Each row is a point on a landscape with many valleys, with its height.
A ball rolls from a point to whichever of its 2 nearest points has the largest drop for the distance, and stops where none of them is lower. Distance is the straight distance between rows; heights are no part of it.
sibu height 51.0: [ 18 -13  -3  -2   0  -5  13   7 -27  -1  37  25  -8 -28   2  -1  17   4
   5  -7 -10  29  -1  13 -20   7 -18   5  -1  -6 -12 -15   5 -22  27  -7
 -25   3]
vas height 61.4: [ 25 -10  -7  -2 -15  26  10  -3  27  11 -37 -11  -5  -1  -5  15  12  14
  20   3   4  -4 -21 -22 -26 -25  30  47  17  23  14 -13  33   7 -25  10
  20  -9]
vebav height 56.7: [ 12   5  -2  -6 -10  -2  -2 -11   6  22 -31 -10 -12  21   5   2  -5  13
  -2 -10   2 -17 -15   0   2   2   2   9   5   7  -1   5  15  12 -14  24
  10  15]
kisef height 8.5: [-24   2  -8 -19 -26  12 -13  26  -7   1  22 -16  25 -17  -2   6  21   7
   7  20  -7 -12  12  -3 -26 -32   9  14  -3  40 -23  11  19 -26  -5 -13
  -5   1]
Noki height 68.9: [  4  -7   4 -10 -24   4 -16  -3  -8  35 -18  21 -36  -6  -9 -21 -36  11
  19 -28  15 -10 -46  -4 -19  13 -30  13  -9   9   3  12   5  20  14   8
  13  20]
sivu height 40.8: [ 27  -3   9 -17  12  -5   4 -22 -14   7  18  18   0 -18  10   3 -15  28
 -22 -10 -15  -8   0   9  11   0 -11  -5  -8 -23  -3  20 -15 -15  12 -26
  -6   9]
Bodif height 25.9: [-15 -11  -1 -11 -15 -17  -6 -17 -14   2  30 -11  23 -17   6  15  28   3
 -11  16  -1 -13  26  23  13  -8  35 -29   7  13 -11   0   1  -2 -33  -5
 -13  -4]
damut height 68.3: [  5 -28 -14  11   7  -3  14  14  26 -22  26  -7  37 -25   6  29  18 -23
  15  12  -1  31  19 -18 -13  -7  34  -6   8   0 -17 -21   5  -8   3 -19
 -15 -24]
fide height 53.5: [-26  -3 -10   9  -7 -56  -9 -22 -15 -11  16 -14  21   0  10 -10  16 -40
  -2   1  17   1  34  34  28  46  10 -65   7 -14  -7 -22 -33  -2 -33  10
 -10 -18]
Bopiv height 72.0: [ 18  10  -2   3  -2 -11  -3   0 -26  17 -15  12 -29  30  -6 -40 -28  -5
  -4 -12  -8  -7 -27  20   0  24 -49  -6  -7 -14  -3 -10  -4 -13  24  28
  -2  38]
kulof height 30.2: [-27  19  16  11  18   8  -9   3  12 -23 -38  -3 -25  53 -15 -21 -38 -33
   9  -7   6  -3  -4   3  14  30 -32 -11 -10  -3  25  -9 -12  25  16  22
  12  -3]
kanu height 43.1: [ 21 -13 -33  -6 -30 -16   2   7  13  25 -20 -26  34   5   5  23  20  21
   5  17 -10 -36  15 -20 -19 -28  10  26  32  24 -13   1  48 -32 -35  22
  21  13]
Kezum height 63.3: [-38 -20   2   1 -11  22 -17 -13   2 -19  45  -2  11 -32  13  30  41 -21
  19  14  21  17   7  -2 -15   1  47 -14 -14  -2   7 -10 -16  22 -12 -11
 -12 -36]
boso height 46.8: [ 19 -14 -22  -2 -27 -22 -12  13   4  39 -16  -9  18 -16  -7  14  21   7
   3  -1  -3  -7  -6 -15 -31 -18  10   9  19  22 -17  -8  36 -27 -30  20
   5  18]
lok height 26.8: [-49  12   7  14  -5  23  -1  13 -23 -34  13  -3 -32  35  15  -7   6 -10
 -15   8   1 -12  -6  27  12   0 -24  -4 -15   7  20  -2   4  23   4   4
 -24  -9]
datal height 35.2: [ 27  22 -17 -15  -7   5  17  26 -23  16  -9 -19   7  12  17   0  37  31
 -52  11 -10 -49   1  12   0 -37   4  33  19  22 -24  22  34 -40 -13   3
 -33  13]
led height 61.6: [-22  20  13 -21  -9   9 -19 -14  -8  15   3  -7 -20   6   9 -13 -28  34
 -33  -4  13 -19  -3  15  17 -21 -15   1 -26  14  -7  48   2  11  13 -16
  13  19]
roruf height 83.7: [-13  -8   0 -22 -34  -5 -27  -4 -20  15  26   4   7 -30  -6  -5  -5  29
   7  -2  11  -7  -6  -6  -6  -1 -12 -14 -14   1 -17  21   1 -22  11 -23
  -7  15]
tena height 46.7: [-12 -15 -12 -24   9 -63 -24   6  -7  -8  21   5  54  -9 -19 -12 -11 -18
  11  17  -9   1  16  -2  15  18  -3 -41   5 -19 -34 -21 -25 -30 -18  -9
   6   6]
duki height 55.4: [  0 -27   8  12   4  21  -6  16   0 -16  14  25  -3 -31   0   9   6 -14
  46 -11   9  35 -16 -15 -29  17   8  14  -3  -5  19 -31   2   6  22   7
 -17 -15]
mifut height 61.3: [-30   7   2   2 -31  -7 -11 -32  -9  21 -16 -32  -9   9  18  -4  10   1
  -5  15  26 -27  -1  13  24   7  18 -27  -1   9   7  10   3  37 -39  13
  33 -16]
korup height 23.0: [-56   7  -1   2 -11  13 -24  27 -17 -26   6 -13 -15  32  -2 -23  -2  -6
   0  25  10 -14 -10  23  -6  -8 -16   0 -18  19  -2  -6  13  14  -7  16
 -17   2]
Tob height 64.6: [  5  12  -8  28  35  12  40  32 -12 -22  -1  19 -18  37   6  -8  11 -19
 -14   0 -14  13  -9  13  -1  12 -55  28   9 -14  10 -19   3 -13  30   5
 -25  13]
Folik height 37.1: [-10  12   9  -5  22   8   0   2   3 -10  10   5   4  -2  -6  -4 -30  18
 -19   2 -26   9   0  12  15  -9 -11  -3 -23 -22  -4  22 -14 -10  29 -34
   7  10]
fugez height 53.0: [ 23 -22 -19 -18 -26 -19   2 -17   5  28   9 -13  35 -40  -4  18   7   6
  24  -4  18   5  11 -31  -9  -4  52  -5  24  -6 -28   3  21  -2 -23 -11
   9  -6]
Tive height 59.2: [  5 -30  -3  -2  16  -3   5 -13  19 -28   7   2  26 -25  -3  11  -4 -12
  34  -7  11  30   5 -41  -9  10  49   3  -4 -20   2  -5 -16  30  -2 -27
  11 -30]
tomu height 23.1: [-36  18  -8  25  -1   5  -3  26  -3 -31 -20 -11 -35  54  -1 -34  10 -39
  -1  16   2 -16  -2  24   2  24 -28   5  -1  12  18 -15  11  23  -2  37
 -15   0]
zudu height 86.1: [-18  -7  -3 -33 -16 -34 -48  14   4   6  16  -4  42 -11 -25 -26 -40  10
   8   6  13 -22  12 -24   4 -15 -21 -26 -13  -7 -45  32   8 -24  17 -20
  23  14]
kigi height 33.6: [  9  14   5  -4  32   4  12   4  17 -14  -2  20  13  21   6  -1 -21  25
 -16   7 -34   4  -1   4  13 -14 -18   9  -3  -6 -14  21  -6 -31  19 -26
  -6  32]
momu height 88.2: [ -7   1  -1 -19   9   0 -20  26  13  -8  -1  14  20  -5 -14 -17 -44  24
  19   8  -5   5  -9 -41 -12 -15 -32  21 -11   3 -15  22  15 -18  37 -28
  19  26]
fam height 50.2: [ 32 -25 -21  -4 -33 -25  -8  -9  -4  45   4  -7  21 -26 -12  18  13   4
   9  -4   8   3  13 -17 -22   4  26  -6   6   9 -11 -21  13 -27 -30   0
   2  -5]
tega height 36.9: [ 33  21   4  15  42  -3  17   3  16 -10 -48  18 -22  48 -20 -42 -30 -24
  -9 -20  -9   6   2   2  12  27 -46  -5   6 -18  31 -18 -20   0  33  25
   2  19]
nus height 74.0: [  8  -5   2   5  -8 -14  -4  -5 -20  18  -3   9 -33   6  -5 -18 -17 -15
   3 -25  13  -2 -21  21   6  38 -26   4   9 -12  18 -20  -9  -1   1  30
  -1  12]
zomud height 24.5: [ 12  13   2  -6  10  -7  20   6   1   5 -13  -4   2  36  17   3  -7  12
 -46   6 -31 -21  -3  21  30 -16  -6   1   6  -2 -11  22  13 -12 -12 -13
  -3  22]
Dak height 44.5: [ 17   2  18 -12 -13  36   6 -14  -2  17   7 -14  -6 -26  12  10  10  19
 -14   1  -1 -15   3   7 -13 -18  32  22  -2  15   7  30  10   9   1 -17
   6  -6]
lubil height 27.2: [-12  17  -5  31  14 -10  12  26  -1 -22 -27  -9 -18  61   7 -28  12 -33
 -19  14 -12  -2  10  23  13  23 -32   8  13   1  11 -25   2 -13  -2  37
 -13   4]
Bek height 31.9: [-36  11  11 -11 -13  25  -7  -8 -22 -10  33 -20   6  -5  15  -2   9  22
 -15  20  -4 -23  21  21   9 -26  20 -15  -8  16  -2  19  -1   5 -16 -22
 -12  -7]
genol height 27.6: [-37   6   2  -8 -16  31   1  13  -1 -27  19 -23   3  10  17  10  14  15
  -4  18   6 -16   7   9  -2 -18  25  12  -7  27  -1   1  20  20 -13   2
  -6 -20]
misot height 48.0: [ 17 -16  17  -5  10   5  11  -9 -24  -6  54  26  10 -38   6  16  10   7
 -11  -7 -18  28   8  17  -6   3  -1  -9  -3 -27  -9  -7 -23 -14  26 -14
 -29  -5]
Tez height 69.2: [-15  -8   1   8  -7   5 -11 -37  18   4 -17 -15   1 -17  -8  15 -15  -5
  38   0  43   7 -22 -38  16   7  33  -3   0   2   6   4  -6  54 -24  -8
  44 -26]
fite height 65.8: [-21 -22 -10   8  -2  12   6   3  20 -28  24  -9  23 -15  15  35  39 -14
  14  18   8  16  26   3 -17  -6  47 -13  -3   8   6 -28   5  15 -25 -11
 -21 -35]
sal height 87.2: [-33   1  -4 -29  -5  -8 -33  21  16  -9   0  -3  35  -2 -26 -22 -48  16
  13  23  -3 -12  16 -31 -12 -33 -15  -4  -8  14 -25  39   9 -16  25 -27
  34   8]
Falu height 57.2: [ 16 -26  -1 -15  -7  12   0 -13  19  -2   1   2  19 -37  -7   8  -9  14
  39 -14  23  22   3 -42 -12  -3  36  22  11  -5  -7   9   4  15   5 -24
  24 -21]
Bufez height 14.2: [-31   3 -12  -5 -32  25 -20  26  -3  -9   0 -20  11   1  -2  -5  10  13
  12  32   6 -26  -3 -17 -34 -30  -2  36  -5  35  -8  19  39 -13  -3   5
  12   7]
Ritu height 37.3: [ 23  11   2   1  13  43  35  14   7  -3  -5   8  -2 -11   1   7   4  15
 -14  -2 -21  10  -3 -10   0 -28   2  55   4   3   9  21  15  -2  27 -23
 -10   9]
kome height 29.5: [ 25  19   7   6  31   9  25  -1  10  -7 -19  12 -12  28  17   1 -12  11
 -33  -8 -26  -4  -9  13  28  -3 -19   8   6 -17   0   8  -3 -10   9 -12
  -5  21]
nobop height 55.8: [ 21  -2   6   7  14   4  18 -13  10   9  -6  -3  -8   0  11  20   6   5
 -14 -25 -11  17   1   9  21  10  22  -3   3 -16   8 -12 -13   9  -1   0
  -5  -5]
gabuf height 29.4: [ 11  -7  -5  16  14   0  24  30   3 -18  -3  -6  23  15   1  18  24  -9
  -8   6 -26  14  11  10  -3 -13   7  15  15   4 -12 -15   6 -35  13  -5
 -25   3]
Todo height 38.2: [  5   7  -9 -16  29 -41 -30   0  14  -2  14  11  34  28 -18 -26 -54  11
 -11   3 -16  -7   6  12  26  18 -42 -23 -12 -30 -26   9 -18 -32   5 -15
  24  43]
zed height 43.2: [ -9   7   7 -20 -18  20  10 -31  -6  21   5 -39  19 -27  17  18  22  26
 -23  18   8 -38  27   3  16 -36  38  -2  12  23  -9  47  17   9 -26 -17
  11   0]
semaf height 63.8: [  1   5  17 -26   0  13 -16 -25   7  34 -15  -3  -5  -8   4  -7 -36  42
 -12  -4  16 -21  -7 -11   1 -20 -11  14 -18  10 -11  55  -8  17  12 -15
  22  14]
Doso height 26.6: [-31  25  13  19  18  26  -4  15   4 -20 -34   7 -53  42 -13 -17 -29 -13
  -4 -17   9   8 -25   5  13   8 -42   5 -20   7  30  -1  -2  39  28   8
   5  -8]
ruvi height 45.0: [ 39   5   9  27  33 -18  28 -24   3  -5  16  28 -15 -29   1  27  37 -18
 -23 -27  -8  33  19  -1  10  22   6 -33  14 -42  29 -37 -60 -11  14   8
 -32 -43]
Funu height 79.6: [ 20 -30  10   1  -8  -2   0 -27 -16  13  43  15  -9 -58   2  23  29  -7
  22 -26  18  33  -5  -7 -17  22  30  -7   4  -6  22 -25 -23  10   1   9
  -9 -39]
Rab height 50.8: [ 22   2   7   4  -2  32  17 -24 -15  17 -11   8 -49  -6  13  10  23   5
  -7 -24  11  -9 -27   7   5  -4  13  26  -1   4  34   5   0  33  -9  23
  -1  -9]
vuged height 84.9: [  0  -5  11 -31 -15  -9 -35   5 -11  14  28  11  21 -30 -12 -14 -39  30
  15   9   5  -6   6 -12  -6  -7 -20 -20 -25  -3 -22  38   0 -36  29 -18
  11  30]
muka height 40.1: [-30   4  13  -8   6  19 -11   4  -8 -30  33  16  10 -12   5  -2 -17  11
   5  11 -13  13   1   8   2  -9 -14  -7 -32  -5  -3  23 -14   3  31 -23
  -3  -1]
Leset height 60.1: [  4  -4 -18  28   2  30  30  30 -15  -5   3  11 -28  13   4   6  39 -23
  16  -5  -1  16 -19  -1 -47   1 -18  45   7  16  13 -44  22 -13  14  13
 -39  -1]
sudaf height 35.8: [-28  12  24 -16 -30  43  -7 -19 -24  -2  32 -17 -18 -25  14  17  18  24
  -9   9  16 -23   5  14   2 -20  30  -4 -28  20   4  30  -4  22  -3 -28
   4 -16]
ret height 57.9: [-30  17   4   5 -28  10   2 -27  -8  19 -26 -32 -46  26  15   6  12   7
 -27  10  35 -39 -18  25  22  -7  21 -11  -3  29  17  29   0  41 -57  10
  21 -15]
Fus height 60.4: [  0  16  17  21  11  -9  11  -4   1 -18   4   7 -20  17  12 -10   8 -20
 -20  -9 -21   6  12  34  28  34 -15 -33   9 -34  22 -21 -33  -7  11  16
 -18   4]
muviv height 53.4: [  9 -17  13  -9 -14  11  -5   8 -24   3  34  29  -3 -42  -5   2   9  -4
  38  -3   4  31 -14  -6 -38   9  -9   6  -8   2   2 -16   0  -9  33   1
 -16  -1]
Nadil height 30.4: [ 24  14 -14  -2  -1   8  38   4 -18  15   0  -8  -3  13  16   4  26  27
 -47   3 -20 -24  -1  27  17 -29   1  14  13   4 -14  24  18 -23 -14 -10
 -31  16]
Tam height 39.9: [ 28  14  11  10  22   6  13   4  12  -3 -45  18 -32  28  -6 -15 -18 -14
   3 -33  -5   8  -8  -1  21  26 -21 -15   9 -26  29 -19 -18  12   9  24
   1  14]
val height 23.4: [-41  10  -5  10  -9  36   6  18  -5 -33  -7 -27 -20  25  12  -6  28  -5
  -7  30   2 -23 -10  17  -4 -25   9  22   0  32   9   0  32  16 -24  15
 -15 -30]
bog height 67.8: [ 55  -5  -7  14  14  -6  18  12   5  23 -33  24 -15   3 -14  -1   3 -18
  10 -40  -9  16 -10  -9  -5  22 -27  11  16  -9  17 -37  -5 -20  13  31
  -9  28]
toru height 37.0: [ 19   9 -15  21  35 -31  27  12  21   3 -22 -10  24  27   0  11  12 -10
 -36  12 -27   6  42  15  15  20   1 -17  32  -9 -11 -23 -21 -36 -21  15
  -3   4]
Kunuv height 70.5: [ -1  11   4  -4 -12   1 -14   4 -20  21  -7  20 -26  16  -8 -30 -41   9
  10 -11   5  -4 -26   5  -2   5 -45   4 -19   0  -3  12   4   1  31   1
   6  29]
bivop height 39.4: [ 14   3 -18 -12 -21  -8   2   4  -3  11 -12 -19  19  12   3   2  23  18
 -23  17  -8 -38   5   0 -14 -29   8  26  16  28 -16  18  40 -34 -25  15
  -8  15]
ler height 34.6: [ 29  12  -9   9  41 -12  38  15  11  -8 -19   8  32   7  -1  22  17  -5
 -37  10 -42  16  23  10   7   0  -5   4  25  -5 -22 -20  -3 -42  -1 -16
 -16   6]
zaz height 77.7: [ 29 -22   1   3 -15  15   2 -18 -30  18  38  21 -36 -38   9  14  32 -16
   8 -22   6  18 -14   7 -21  14   0   0  13   3  21 -41 -11   3   7  22
 -24 -15]
dalez height 70.0: [ 58   2  -6  20  28 -16  32  10  -8  29 -14  31 -16 -10 -12   0   7 -15
  -2 -40 -20  32  -1   5 -16  37 -35   6  22 -24   9 -39 -27 -40  33  19
 -20  21]
kefo height 41.2: [-14   0  -1 -10  23 -33 -30  17   2 -25  14  26  28  13 -30 -27 -55   4
  -3   9 -11  10   1  -4   2   5 -28 -21 -21 -17 -30  22 -20 -19  29 -25
  19  25]
paduf height 55.3: [ 30 -23 -16 -12 -15  -5  -4 -17  31  23 -11  -9  31 -28 -14   7  -7  14
  34  -8  21   3  -2 -47 -16 -11  40  23  11  -6  -7  -3  20   2 -17  -2
  32   0]
debeb height 57.8: [ 19 -14  -6  14 -12  17   9  22  -3   0   1  18 -17 -16  -6  10  19 -21
  23 -13   0  19 -14  -7 -29   8 -12  35   8  15  14 -35  15  -6   7  12
 -22   0]
Vore height 53.7: [ 30   3  11  13   4  20  18 -22   9  27 -36  -1 -36  23  11   0   3   4
  -6 -24   7  -6 -17  -1  10   8   3   4   9  -5  31  -1  -2  38 -13  25
   5   3]
Ras height 60.7: [ 27  -2  12  15  40  -6  19   9  34 -10 -35  11  10  -3 -17   3  -6 -15
  21 -20  -9  35   1 -25   3  22  11   4  12 -21  14 -20 -11   3  16  -3
   1  -1]
Lada height 57.3: [ -9   7   4  22  11 -38  -5 -10  -1 -19  -1  -3  10  18   0 -16  -3 -27
 -19   4  -6   3  32  33  36  39  -1 -49   1 -27  13 -22 -33  -2 -15   9
  -9  -8]
Suvo height 48.4: [-48   5   0   4   1  -3 -33  -3   1 -23  -1 -13  -4  19   3 -14 -47 -12
  10  10   8   6 -14  13  11  17  -7 -26 -25   2   2  10 -14  43  15 -13
  27  -9]
Damo height 18.7: [-60  19 -11  15  -9  12  -8  31  -6 -46 -15 -28 -22  59   6 -16  24 -15
  -6  40   1 -31   5  27  10 -11  -4   8   4  30  10 -13  18  20 -38  23
  -1 -27]
sev height 34.4: [  8   2  -2  -5  32 -42 -10  -4   0  -8  11  12  29  10 -10 -11 -27  -8
 -18   7 -20  13  18  14  29  27 -21 -40  -1 -33 -17  -7 -21 -30  -2 -10
   7  29]
tonid height 65.7: [ 49 -11 -13  11   0 -22   5   5  19  37 -46   7 -12  15  -3  -1  -7  -5
   3 -23  -6   0 -22 -24 -12  12 -12  16  21   5   4 -33  14 -11  -8  39
   2  24]
lum height 32.1: [ 17   7 -13  34  15 -29   9  18  12  -3 -30 -13  -1  45   5  -7  14 -27
 -22   6 -28   0  26   9   7  22 -11 -13  29  -7  -2 -23  -3 -24 -11  25
 -17   2]
gedoz height 51.3: [ 18   5   9  -5  -4  21  23 -29  18  26 -25 -19 -22  10  28  27  15  21
 -22 -10   7 -26  -5  -9  17 -19  32  15  13  12   9  34  13  31 -29   1
   8  -2]
dako height 89.2: [ -2   5 -14 -10   6   4   3  29  24 -19 -14  11  21  22 -10  -1 -26  18
  18  10 -17   2  -6 -27 -15 -28 -26  52  -1  16  -8   9  24 -19  29  -6
   4  25]
laki height 59.5: [  7 -13  -6  -1 -13  25   5  10  19   7 -22  -4  -1 -21 -17   1  -6  13
  39   2   3   1 -18 -33 -32 -18  14  46   4  26   2   4  28   6   3  -6
  18  -1]
Fike height 33.8: [  3  16  10   6  25  -8   1  -3  33 -10 -51   6  -5  49 -24 -34 -43 -26
   0 -10  -9  -4  -4  -7  22  24 -41  -6  -7 -24  20 -10 -11   5  13  15
  27  20]
vator height 24.0: [  9  -5  -3   2  16 -23  10  20  -6 -12  12   8  31  -3   0  -1  18  -7
  -8   9 -24  18  16  11  -3  13  -2 -18   4 -13 -19 -26 -10 -46   0  -4
 -23  11]
Sizom height 31.1: [-24   8   4  -9  -2  -2   7  10 -23 -13  44 -16  16 -11  18  20  32   7
 -24  18 -17 -11  27  30  18 -14  26 -32  -5   6 -11   5  -5  -3 -23 -25
 -31 -19]
luve height 29.3: [  8  -4  -9   5  15 -43  -2   0 -17   2  16  17  26  -9  -8  -6  13 -13
 -23   5 -19  15  20  30  13  32 -18 -39   7 -31 -26 -31 -32 -42  -7  -2
 -19  10]
zeses height 44.0: [-10   3  -5 -10   9 -44 -18  21   3 -19  19   8  46   6 -21 -18 -21 -15
   9  11 -13  12  15 -12  -3  14 -11 -28 -12 -16 -47  -3  -8 -37   9 -15
  16  22]
Bif height 81.1: [ -2 -27   2 -11 -20  -2  -9 -18 -28   5  56  13   3 -47  -1  12  12 -11
  37  -7  20  17  -6  -9 -18   3  32 -14 -12  -9  -2 -17  -8   5   4  -1
  -7 -20]
tago height 33.5: [ 17  -2  -2  10  24  23  34  25  20 -27 -17   8  16  10   5  18  11   8
   2   6 -32  23   3 -14 -10 -28   5  38  17  11  -7  -9  12 -11  15 -10
 -18   1]
buve height 47.6: [  9   2  20 -12 -15  39   4 -31  -7  20  15   4 -35 -28   7  11   0  30
  -6  -9  12  -5 -22   2  -2 -10  19  19 -11   4  26  19  -8  31   6  -8
  -2 -11]
Sig height 82.4: [ -7 -19  16 -22 -31  -1 -26 -15 -34  22  49   8   6 -54 -14 -10   1   6
  22  -9  22   2  -1  -4 -14   1   3 -16 -16 -10  -6   5  -9  -8  -1  -9
   3  -2]
mudef height 26.9: [ -9 -14 -17  -5 -37 -36 -22  15  12  32 -24  -1  10  10 -20 -14  -9 -15
  30   6   4 -10 -12  -9 -19   4  -7  -8   1  20 -18 -16  20  -9 -13  33
  30  15]
kimuz height 49.7: [-14 -19 -24  -8   4 -60 -19  -5 -10 -14  19  -8  40 -13 -11  -9  12 -27
   6  13  16   4  40   0  24  32  15 -59   9 -18 -29 -13 -19 -14 -32  -4
   1 -18]
bas height 63.0: [  1  11   6  18  18   7  22  15  -9 -18   2  20 -16  22  15 -15  -5 -15
 -12 -10 -26  19   1  23  12  21 -37  -4  -5 -18  16 -19 -16  -8  22  12
 -15  14]
surop height 57.4: [  3 -15  -9 -10  -5  -6 -14  -8  35   4 -29 -24  27  -5 -14   9 -11  17
  28  -3  11  -7  -8 -38 -17 -26  16  25  10  17  -4  11  19  10   0  -6
  46  -2]
kunel height 15.0: [ -7 -16   2 -23 -24  -3  -3   7  -9  -2  32  -6  31 -39  -4  17  18   8
  16   6  -3  -2  19 -13 -13 -24  37  -8  -6   8 -28   9  16 -17 -10 -30
  -7  -3]
Bame height 59.3: [ -8  12   3 -12 -20   1 -17  -5  -6  18  -9 -10  -7  14   1 -19 -20  22
 -14  10   2 -26  -6   9  -1 -15 -19   6   3  10 -12  25  15  -5  -6   1
   3  19]
Vivi height 18.3: [-12   0  -5 -12 -33  11 -36  21  14  12 -10 -14  18  -7 -14 -15 -14  16
  26  15  10 -17 -11 -30 -32 -45  -8  32  -5  27 -11  25  33 -21   6  -4
  28  12]
mafep height 22.7: [  0 -15  -9  -9 -26 -12 -36  12  28  17 -32  -4  22  -3 -16 -19 -15  -4
  35  13   6 -10 -13 -28 -35 -17 -12  18   6  15 -18   0  31  -9  -2  22
  45  16]
Gitap height 61.0: [-22 -21   7  -4  -7  17 -15  -4  12 -28  26   4  16 -32   0  14   3 -12
  39  10  18  26  -3 -26 -14   3  28 -11 -16  -5   4 -10  -3  32   1 -21
   5 -39]
naku height 47.2: [ 17   3  -2 -12  -6   1  22 -34  -6  34   0 -24   7 -15  24  30  23  19
 -27   1   6 -23   9   5  15 -20  38   3  17   9  -6  29  13   4 -31  -8
  -4   7]
ganu height 40.5: [ 31  11  14  27  37 -43  24 -15   7  -6  -1   9   1 -14  -4  17  13 -36
 -25 -15  -4  37  35   2  23  39   9 -43  15 -47  17 -25 -59 -20  -2   1
 -26 -24]
rif height 35.1: [ 22   4  16   8  34 -39   2  -9 -14  -3  29  33  14 -13   2  12  20 -19
 -26  -2 -12  25  26  25  19  38  -8 -53   1 -47   0 -28 -55 -29   5   3
 -23 -15]
kebo height 63.7: [ 41  -8 -17  10  -4  -4  18   6  30  24 -48  -9   3   5  -9  16   5  -5
  13 -17 -12  -9 -16 -26 -13  -7  11  31  32  15   4 -18  26   2 -16  21
   8  10]
bibib height 58.5: [ 46  -9  12   7  20  -6  22 -14  31  -1 -26   5  -5 -11   1  16   2  -4
   9 -27   1  20  -2 -22  16   2  32  16  17 -16  18  -6 -12  16  -1  -1
   2 -10]
Tife height 64.2: [-18  10  -5   2  -4 -32 -19 -49   5  19 -14 -28   1  26   4   0 -21   0
   3  -3  26 -19   4   6  42  16  17 -40  -7   3   6  18  -7  33 -32   8
  45  -6]
fad height 54.4: [-11  13  11   2 -19  34  10 -30   4  16 -14 -25 -38  10  16  13  20  31
 -22  10  26 -35 -13   4   6 -29  36  16   1  28  17  35   6  39 -33   4
  22 -10]
deda height 22.9: [-63  24 -25  20   6   0 -16  47 -10 -44 -14 -17 -15  71  -2 -37  19 -23
 -14  32  -1 -22  -6  23   2  -9 -30  21   5  19   6 -22  27  16  -9  33
 -14 -12]
dap height 65.6: [ 17   0  16 -19  16  21  -7  -7  18  17 -27  16 -15 -23 -11  -6 -38  41
   6 -19  11  -7 -23 -25  -9 -19   1  36  -9   0  -1  48   0  32  28 -11
  18  18]
fug height 67.4: [-48   2  -6   6   0  -4 -32 -30  23   4 -22 -23   3   5  -7  -4 -30 -16
  18  13  33 -10  -7 -35  17   3  20 -14  -9   4  -1  25  -4  53 -28 -16
  62 -28]
Lenor height 39.5: [-13   6  19 -12 -21  24  -1 -45 -10  22  22 -26  -1 -28  13  20  13  14
  -9   9  20 -32  15  -2   6 -24  43 -10  -9  18   3  36  -3  33 -24 -21
  13 -20]
Deva height 45.6: [-59   4  12   9   7   2 -33  -3 -12 -43  31   3  -6  -4   5  -5 -20 -14
  15  16  14  17  -5  23  11  13 -13 -40 -33 -11  11  -3 -20  32  23  -7
   7 -21]
Viru height 18.8: [-39  18 -17  -3 -12  10 -12  36   3 -28  -8 -19   0  34   4 -21  -4   1
  15  30   2 -20   1   2 -17 -20 -20  29  -8  26  -3   4  39  -2   0  13
   4   1]
Depev height 44.7: [ 12   9  13  -4  24  10  18 -11   0 -10  32  16   2 -27   6  25  11   8
 -17  -6 -20  17   5   8  12 -15   7  -1 -10 -30  -1  13 -26  -5   9 -32
 -18  -9]
das height 52.7: [ 31  -6   5  27  18   7  19 -14   1  -5  -2  15 -19 -11  10  21  15 -17
  -2 -18  -4  19  -1  -1  -8  11   2  -6   5 -19  27 -24 -19  11   6  18
 -19 -19]
fum height 66.8: [-12  28   9   6  15 -40   0 -38  25  -2 -25 -30  -2  32  -5  -4 -34  -8
  -7  -8  20  -3  10  -9  55  19  10 -40  -8 -24  18  23 -27  47 -23  -4
  40 -17]
komek height 67.3: [ 10   1   5 -17  -8  30 -13  -3   0  34 -21  26 -45 -14  -8  -9 -33  26
  25 -18  23  -5 -32 -10 -13 -10 -15  28 -20  17   6  35   8  28  11  -8
  11   5]
Vube height 62.5: [ 15  11 -11  25  15  17  39  41 -23  -5 -10  24 -34  21   8 -12  25 -26
  -2 -21  -7   9 -21   5 -12  15 -42  42   7   1  18 -28  19 -10  25  25
 -41   7]
geko height 42.8: [-54  -3  11  -1 -12  25 -23   5 -24 -28  49  13  -7 -16   5 -14 -11  -5
  15  16   7  16 -10  16 -10 -11 -18 -19 -36  10   0   6  -6  16  27 -10
 -16 -10]
vol height 49.2: [ 28  -9  -1  21  14 -14  12  -8  -2   3  19  21  -7 -31   5  32  37 -30
   1 -18   7  37  12  -4 -22  33  13 -19  13 -15  20 -45 -36   0  18  12
 -35 -33]
lobot height 22.2: [-34  25  13  14  11  31   2   3 -12 -26   9  10 -51  36   8 -23  -9 -23
 -12  -8   4   8 -25  31  16  14 -40 -17 -21  -9  32   6 -13  34  24  11
  -8 -10]
Ratu height 75.8: [ 17 -24   1   2 -15  -1  -4 -12 -27  26   5   8 -30 -17  -1  -5   5 -11
   7 -20  13   4 -21   9 -21  31  -2  -8  -5  -5  15 -28  -1  11   0  34
  -8  -3]
Torof height 20.4: [ -9 -10  -2 -16 -10  -5  -6 -12   1   5  19 -14  32 -24   5  18   2  10
  -1   6   9  -5  17  -5  17 -15  36 -13  -8   4 -16  19  -4   9 -23 -23
  11 -15]
Vos height 40.9: [ 13  -3  14  -6  -8  28  19  16  -1  -5  12  -5   3 -22   5  17  17  35
 -11   1  -9  -1   7  -5 -16 -33  14  33   6  17  -9  19  23 -16   7 -23
 -13  10]

Where does a ball stop that starts at each point below?
Vube: zomud
Fus: vator
fugez: zomud

Call two points neighbours if one is among the 2 nearest of the other. Go from one point of each pair to the other, from neighbour to neighbour, staying as low as possible. Name the highest point that can't be avoided.
Damo / lobot: Bek
kisef / zomud: boso
kisef / vator: toru
lobot / kisef: lok
